Each row is a point on a tangle of strands that fork, close into loops and nearly touch. The rows are in no order.
In the rows, zero is written as 100.
Two points are linked if the straight distance between their rows is under 88.5.
j_265: 121	97	101	134	66	106	135	107	68	102	104	69	92	123	86	122	62	104	130	43	68	122	103	92	81	79	112	85	101	99	52	99
j_313: 106	97	81	84	84	91	107	110	68	85	77	104	95	119	110	98	99	126	103	84	99	93	72	100	98	99	111	107	108	107	122	107
j_938: 68	105	106	79	99	95	103	61	103	136	112	92	111	87	82	103	76	71	92	89	138	104	119	85	140	107	81	118	55	60	52	77
j_484: 109	51	108	113	140	120	96	111	91	130	105	112	72	121	74	129	42	67	140	95	75	126	99	72	68	120	87	138	103	61	79	98
j_586: 122	110	95	97	115	60	127	85	70	81	106	104	82	124	100	116	100	113	88	124	129	152	61	78	90	142	105	113	119	107	103	96
j_278: 123	97	119	121	60	87	128	102	68	89	99	81	90	123	80	115	68	131	110	52	58	120	89	101	69	94	101	98	94	123	59	100
j_737: 69	96	82	110	89	148	113	108	116	111	97	60	140	115	91	99	92	112	113	62	61	84	115	108	132	94	84	108	62	99	69	99
j_947: 85	112	57	106	85	135	114	125	95	100	101	81	133	107	96	87	100	102	122	71	100	67	112	98	136	66	124	80	100	90	117	108
j_511: 106	121	98	96	101	118	93	100	101	57	74	110	109	114	122	92	120	150	105	129	86	99	84	113	78	114	96	109	108	140	126	127
j_253: 124	69	123	101	105	70	96	102	98	126	110	117	78	77	104	114	99	41	89	76	102	97	99	100	94	67	104	97	109	76	92	95
j_639: 93	95	105	115	88	72	125	105	124	107	91	88	99	128	102	107	117	116	76	97	64	117	88	104	96	119	65	148	93	107	72	80
j_763: 89	147	75	136	89	106	133	107	113	54	124	80	143	107	93	84	128	135	87	114	85	117	123	110	137	104	102	88	112	135	95	116
j_491: 101	74	125	108	96	116	102	98	92	122	101	97	97	111	82	118	61	93	119	63	62	101	105	101	81	104	86	110	71	87	53	105
j_961: 127	135	88	101	99	89	101	107	82	48	89	113	87	95	127	97	110	138	102	133	111	101	81	105	77	84	137	58	139	143	150	123
j_332: 54	116	81	95	103	124	95	76	109	86	117	85	132	111	74	88	112	125	103	135	109	116	118	95	136	140	77	123	78	104	99	111
j_742: 133	55	133	102	138	101	65	104	87	101	102	141	65	74	112	110	90	71	118	111	75	94	99	98	39	87	111	82	126	99	130	133
j_489: 93	109	103	131	75	101	133	99	115	133	99	57	127	113	108	123	98	86	106	46	65	115	114	111	124	83	82	105	74	94	33	70
j_690: 86	110	110	61	49	96	54	107	91	61	57	118	100	77	101	59	110	155	89	91	91	52	89	131	92	78	89	80	87	141	125	101
j_275: 66	97	80	96	93	155	90	103	107	96	99	82	140	101	80	84	96	120	120	91	72	77	125	106	126	107	89	98	70	108	96	114
j_475: 91	106	84	78	80	77	85	118	124	122	95	108	73	80	112	87	128	69	78	81	152	68	93	96	124	78	105	88	108	69	124	69
j_410: 115	94	128	113	91	96	115	85	89	142	94	93	81	115	91	135	43	62	131	51	86	135	104	92	98	93	80	117	82	63	14	73
j_145: 125	56	119	106	133	106	101	95	77	112	115	118	64	98	64	129	39	75	136	97	84	129	106	69	64	122	98	97	103	75	72	107
j_654: 105	109	94	115	89	63	142	96	116	116	109	80	106	120	109	119	125	98	72	87	93	126	95	93	113	98	83	133	103	95	69	75
j_292: 85	65	96	110	155	146	85	106	106	144	122	99	101	119	91	116	78	60	120	125	86	112	113	79	105	124	85	152	105	62	112	102
j_456: 82	94	79	72	94	97	91	104	112	137	92	103	91	96	114	91	111	55	95	66	134	81	90	85	128	80	98	111	88	56	100	74
j_995: 108	82	131	103	95	85	86	92	96	141	70	121	70	109	110	126	59	52	125	34	76	117	87	94	97	82	65	144	88	63	33	71
j_625: 116	75	139	111	87	63	95	109	126	130	107	102	83	60	112	110	127	48	65	73	81	83	115	119	95	56	90	97	108	94	86	88
j_158: 82	134	74	100	81	64	120	107	132	93	105	92	112	96	103	75	152	112	71	128	141	99	97	97	144	109	86	118	96	95	99	68
j_106: 129	72	126	95	128	117	67	98	89	81	89	139	80	83	123	114	89	108	121	127	80	87	86	101	38	93	111	82	127	120	136	136
j_493: 133	88	98	80	120	75	85	111	63	104	93	124	47	95	128	113	101	94	96	98	120	115	62	83	66	103	129	86	142	99	145	101
j_643: 72	95	100	69	120	88	80	96	127	124	107	117	82	89	93	85	108	67	75	120	164	91	100	91	116	124	89	110	87	65	111	85
j_249: 102	86	104	109	81	117	116	91	80	116	97	82	110	105	88	118	62	91	129	42	80	96	109	90	100	82	103	91	80	89	57	106
j_404: 127	84	91	119	142	98	118	97	84	104	135	108	90	90	106	117	85	80	117	129	121	109	103	73	71	96	146	57	135	91	128	116
j_871: 128	60	125	99	127	89	81	116	98	124	113	132	69	77	109	106	104	54	95	99	94	94	103	100	76	83	105	89	124	83	120	115
j_667: 70	112	89	105	104	117	106	97	132	111	116	75	131	95	83	86	130	98	83	137	100	94	131	104	140	116	83	116	80	93	96	91
j_274: 74	110	84	112	103	158	99	101	106	75	107	86	149	105	84	78	90	136	125	112	60	88	126	112	112	108	102	81	86	130	107	133
j_59: 73	104	100	78	98	93	83	85	124	134	104	105	97	78	90	89	95	53	85	95	155	79	104	86	139	101	89	108	69	54	86	78
j_357: 92	156	84	91	81	78	89	113	123	64	108	110	94	84	105	76	134	117	89	128	172	90	98	119	119	110	119	68	113	115	127	81
j_215: 125	124	105	93	91	95	86	100	90	51	66	111	93	95	133	97	119	140	93	125	87	96	84	123	70	93	110	86	127	151	134	118
j_524: 126	94	105	120	89	89	130	107	90	113	121	88	107	93	97	114	100	80	96	85	94	101	114	101	91	69	131	67	118	100	94	106
j_499: 104	71	131	113	106	108	101	96	97	107	102	102	91	120	80	114	72	107	100	97	61	114	106	106	63	118	74	122	85	107	78	111
j_736: 131	113	106	79	104	47	108	96	53	78	74	99	66	121	108	105	105	126	80	114	130	148	44	86	85	136	112	106	131	119	118	94
j_616: 114	104	95	115	113	90	118	99	89	85	137	103	108	81	95	95	82	93	108	120	135	98	119	99	96	80	148	33	128	108	127	119
j_436: 114	90	114	117	112	89	124	87	93	118	136	90	107	88	79	117	83	82	90	107	106	111	127	95	95	100	115	79	96	95	79	104
j_902: 88	117	78	78	115	63	103	99	113	111	111	108	77	111	104	89	126	84	76	116	169	111	76	84	122	124	109	104	104	81	119	79
j_802: 77	72	106	90	133	142	74	91	110	117	108	109	114	94	89	92	86	88	110	128	91	83	123	103	95	114	93	111	79	84	117	118
j_808: 83	112	102	68	62	129	54	108	117	67	66	128	118	83	98	54	109	147	110	110	89	44	109	133	88	85	90	78	72	133	124	111
j_843: 120	127	93	76	107	70	85	93	59	54	63	96	78	111	124	99	114	134	93	136	136	132	43	99	90	132	127	96	125	133	139	109
j_829: 125	64	126	110	147	108	94	87	82	106	128	118	73	96	84	123	61	82	129	135	87	129	111	72	51	129	96	93	117	89	98	122
j_99: 121	125	94	114	105	85	114	101	102	71	123	111	106	87	109	98	108	115	99	133	127	102	100	113	82	81	141	49	138	133	128	117
j_455: 110	100	125	140	90	108	121	92	101	144	100	62	108	119	102	136	75	68	125	42	63	125	112	106	107	75	85	100	81	82	23	69
j_197: 109	132	91	66	84	75	71	96	45	51	63	103	74	92	111	92	100	140	101	109	138	107	52	106	98	112	131	74	121	138	141	110
j_507: 81	154	77	104	75	71	109	108	125	72	125	90	119	91	88	72	136	117	78	129	163	98	112	112	150	116	102	85	91	103	102	78
j_281: 124	96	101	72	100	80	80	103	46	79	79	115	64	88	126	103	99	118	108	92	118	105	59	93	77	94	134	75	134	122	147	104
j_245: 97	94	136	85	50	66	79	92	115	103	88	116	89	66	97	84	112	99	63	77	88	61	112	124	90	68	84	82	89	111	90	93
j_154: 102	135	80	128	103	112	122	102	129	78	126	77	144	92	98	84	133	109	86	151	103	101	137	122	130	105	103	76	114	127	107	105
j_284: 93	66	100	94	135	123	95	102	101	137	106	106	89	118	82	118	63	56	119	95	82	122	102	78	98	121	81	145	91	58	83	95
j_964: 105	98	105	98	111	87	126	74	81	99	134	106	101	102	75	115	74	102	99	120	121	132	107	84	90	126	107	86	99	92	89	110
j_463: 120	85	99	96	120	123	71	101	80	69	66	126	77	111	134	108	100	123	131	122	83	97	65	97	51	101	115	108	128	120	152	132
j_319: 89	135	46	106	81	124	115	134	113	73	102	83	133	106	97	69	125	122	109	86	110	74	113	102	145	74	125	81	106	105	126	98
j_756: 91	87	131	89	75	72	91	89	115	104	90	110	107	89	97	93	103	110	75	87	81	82	106	116	88	94	75	116	76	113	79	102
j_510: 106	111	103	127	131	120	112	93	120	86	127	85	129	99	102	99	114	103	99	151	91	110	129	112	97	103	115	76	123	121	122	122
j_206: 81	94	113	95	95	89	98	88	125	101	94	106	113	106	98	89	115	123	78	115	82	95	104	109	91	120	66	131	75	107	85	101
j_901: 87	110	80	96	105	120	99	108	109	70	66	103	111	131	123	90	131	143	103	123	80	98	77	99	92	127	82	142	103	117	112	112
j_803: 99	77	130	106	151	127	67	79	108	113	122	113	100	81	101	113	89	73	103	160	88	104	123	105	73	124	94	100	102	94	123	126
j_770: 72	101	93	92	100	105	117	71	97	116	115	86	120	106	73	108	84	94	92	94	119	112	116	91	129	118	87	122	71	76	65	94
j_706: 99	79	120	76	88	82	84	93	97	132	68	124	74	107	103	113	66	78	102	49	90	101	79	89	93	95	71	147	81	68	58	79
j_243: 101	82	138	97	66	70	77	103	116	127	90	110	77	57	113	104	114	67	70	45	68	72	112	118	100	42	83	91	96	96	77	86
j_458: 95	117	84	102	75	51	139	90	113	100	100	88	102	114	101	103	128	113	66	95	122	112	82	88	140	105	87	133	97	94	74	65
j_125: 112	91	118	115	92	92	114	102	84	81	86	92	96	136	89	112	86	135	107	92	53	120	84	107	57	118	81	116	97	127	81	113
j_627: 94	130	63	102	78	103	107	129	128	80	94	94	107	99	118	78	146	123	91	112	110	78	105	115	126	78	111	92	122	116	130	88
j_850: 115	101	107	91	128	73	120	70	75	86	125	114	76	109	85	106	78	104	98	133	140	150	84	71	77	142	108	89	110	99	102	109
j_65: 66	115	73	99	112	134	92	95	115	83	92	95	126	127	103	95	122	135	108	134	90	109	100	91	122	139	72	151	92	98	116	107
j_621: 134	83	88	105	121	82	118	112	72	102	112	109	72	112	116	118	100	93	108	106	117	122	79	73	74	97	129	93	137	92	130	101
j_468: 115	137	85	97	97	74	106	106	108	79	111	109	95	91	118	90	133	106	81	132	157	98	93	118	105	97	126	66	132	113	135	90
j_748: 86	96	100	119	113	152	94	106	114	150	101	58	132	73	99	100	102	55	105	70	76	63	134	116	147	74	103	100	56	84	81	78
j_16: 65	89	82	87	121	158	73	96	108	105	107	95	132	89	84	76	91	98	117	122	97	66	128	115	121	113	96	98	73	82	117	112
j_98: 99	117	86	75	90	52	102	104	105	118	98	107	70	102	112	92	129	83	62	83	160	104	68	77	123	98	109	110	111	83	119	66
j_257: 91	106	91	114	100	136	91	116	125	132	108	73	128	68	94	80	118	60	100	89	98	55	139	120	142	73	115	81	74	81	107	76
j_266: 121	77	122	115	142	104	103	95	103	104	119	115	93	104	109	114	104	86	102	145	89	117	106	89	62	112	95	103	123	101	119	120
j_860: 92	101	129	63	50	83	57	103	93	86	70	124	82	71	101	74	107	129	72	74	89	55	99	131	85	65	89	77	96	117	118	93
j_587: 106	111	77	107	92	99	117	121	100	87	98	96	107	118	115	93	132	115	96	103	100	93	87	98	104	88	111	103	125	112	125	100
j_269: 67	105	90	117	81	129	116	93	123	134	90	57	134	101	103	112	102	97	113	52	72	92	120	100	147	89	77	115	54	88	44	71
j_451: 86	114	90	78	85	139	63	99	109	52	64	123	127	100	107	67	111	150	117	122	87	73	96	116	87	105	95	96	87	132	131	129
j_830: 93	124	77	138	92	131	127	113	97	61	109	76	137	121	90	92	99	140	106	96	55	108	114	108	117	104	107	85	105	137	96	131
j_446: 94	70	120	78	105	81	79	101	101	114	65	126	69	116	103	103	77	90	90	78	86	107	66	93	79	114	65	165	84	84	81	93
j_694: 94	92	82	107	101	135	106	120	104	117	113	80	125	87	94	93	92	76	116	77	94	66	129	105	120	73	129	77	92	83	110	107

A tip is a point with one link. Name the tips that can be reached along the links from each point below, in the order of the rows.
j_106 | j_667, j_524, j_463
j_802 | j_292, j_510, j_446
j_98 | j_770
j_694 | j_313, j_748

How many points has the smallest loop of links through each point below? Write - if it is on no loop.
j_245 | 18
j_456 | 6
j_278 | 6
j_742 | -
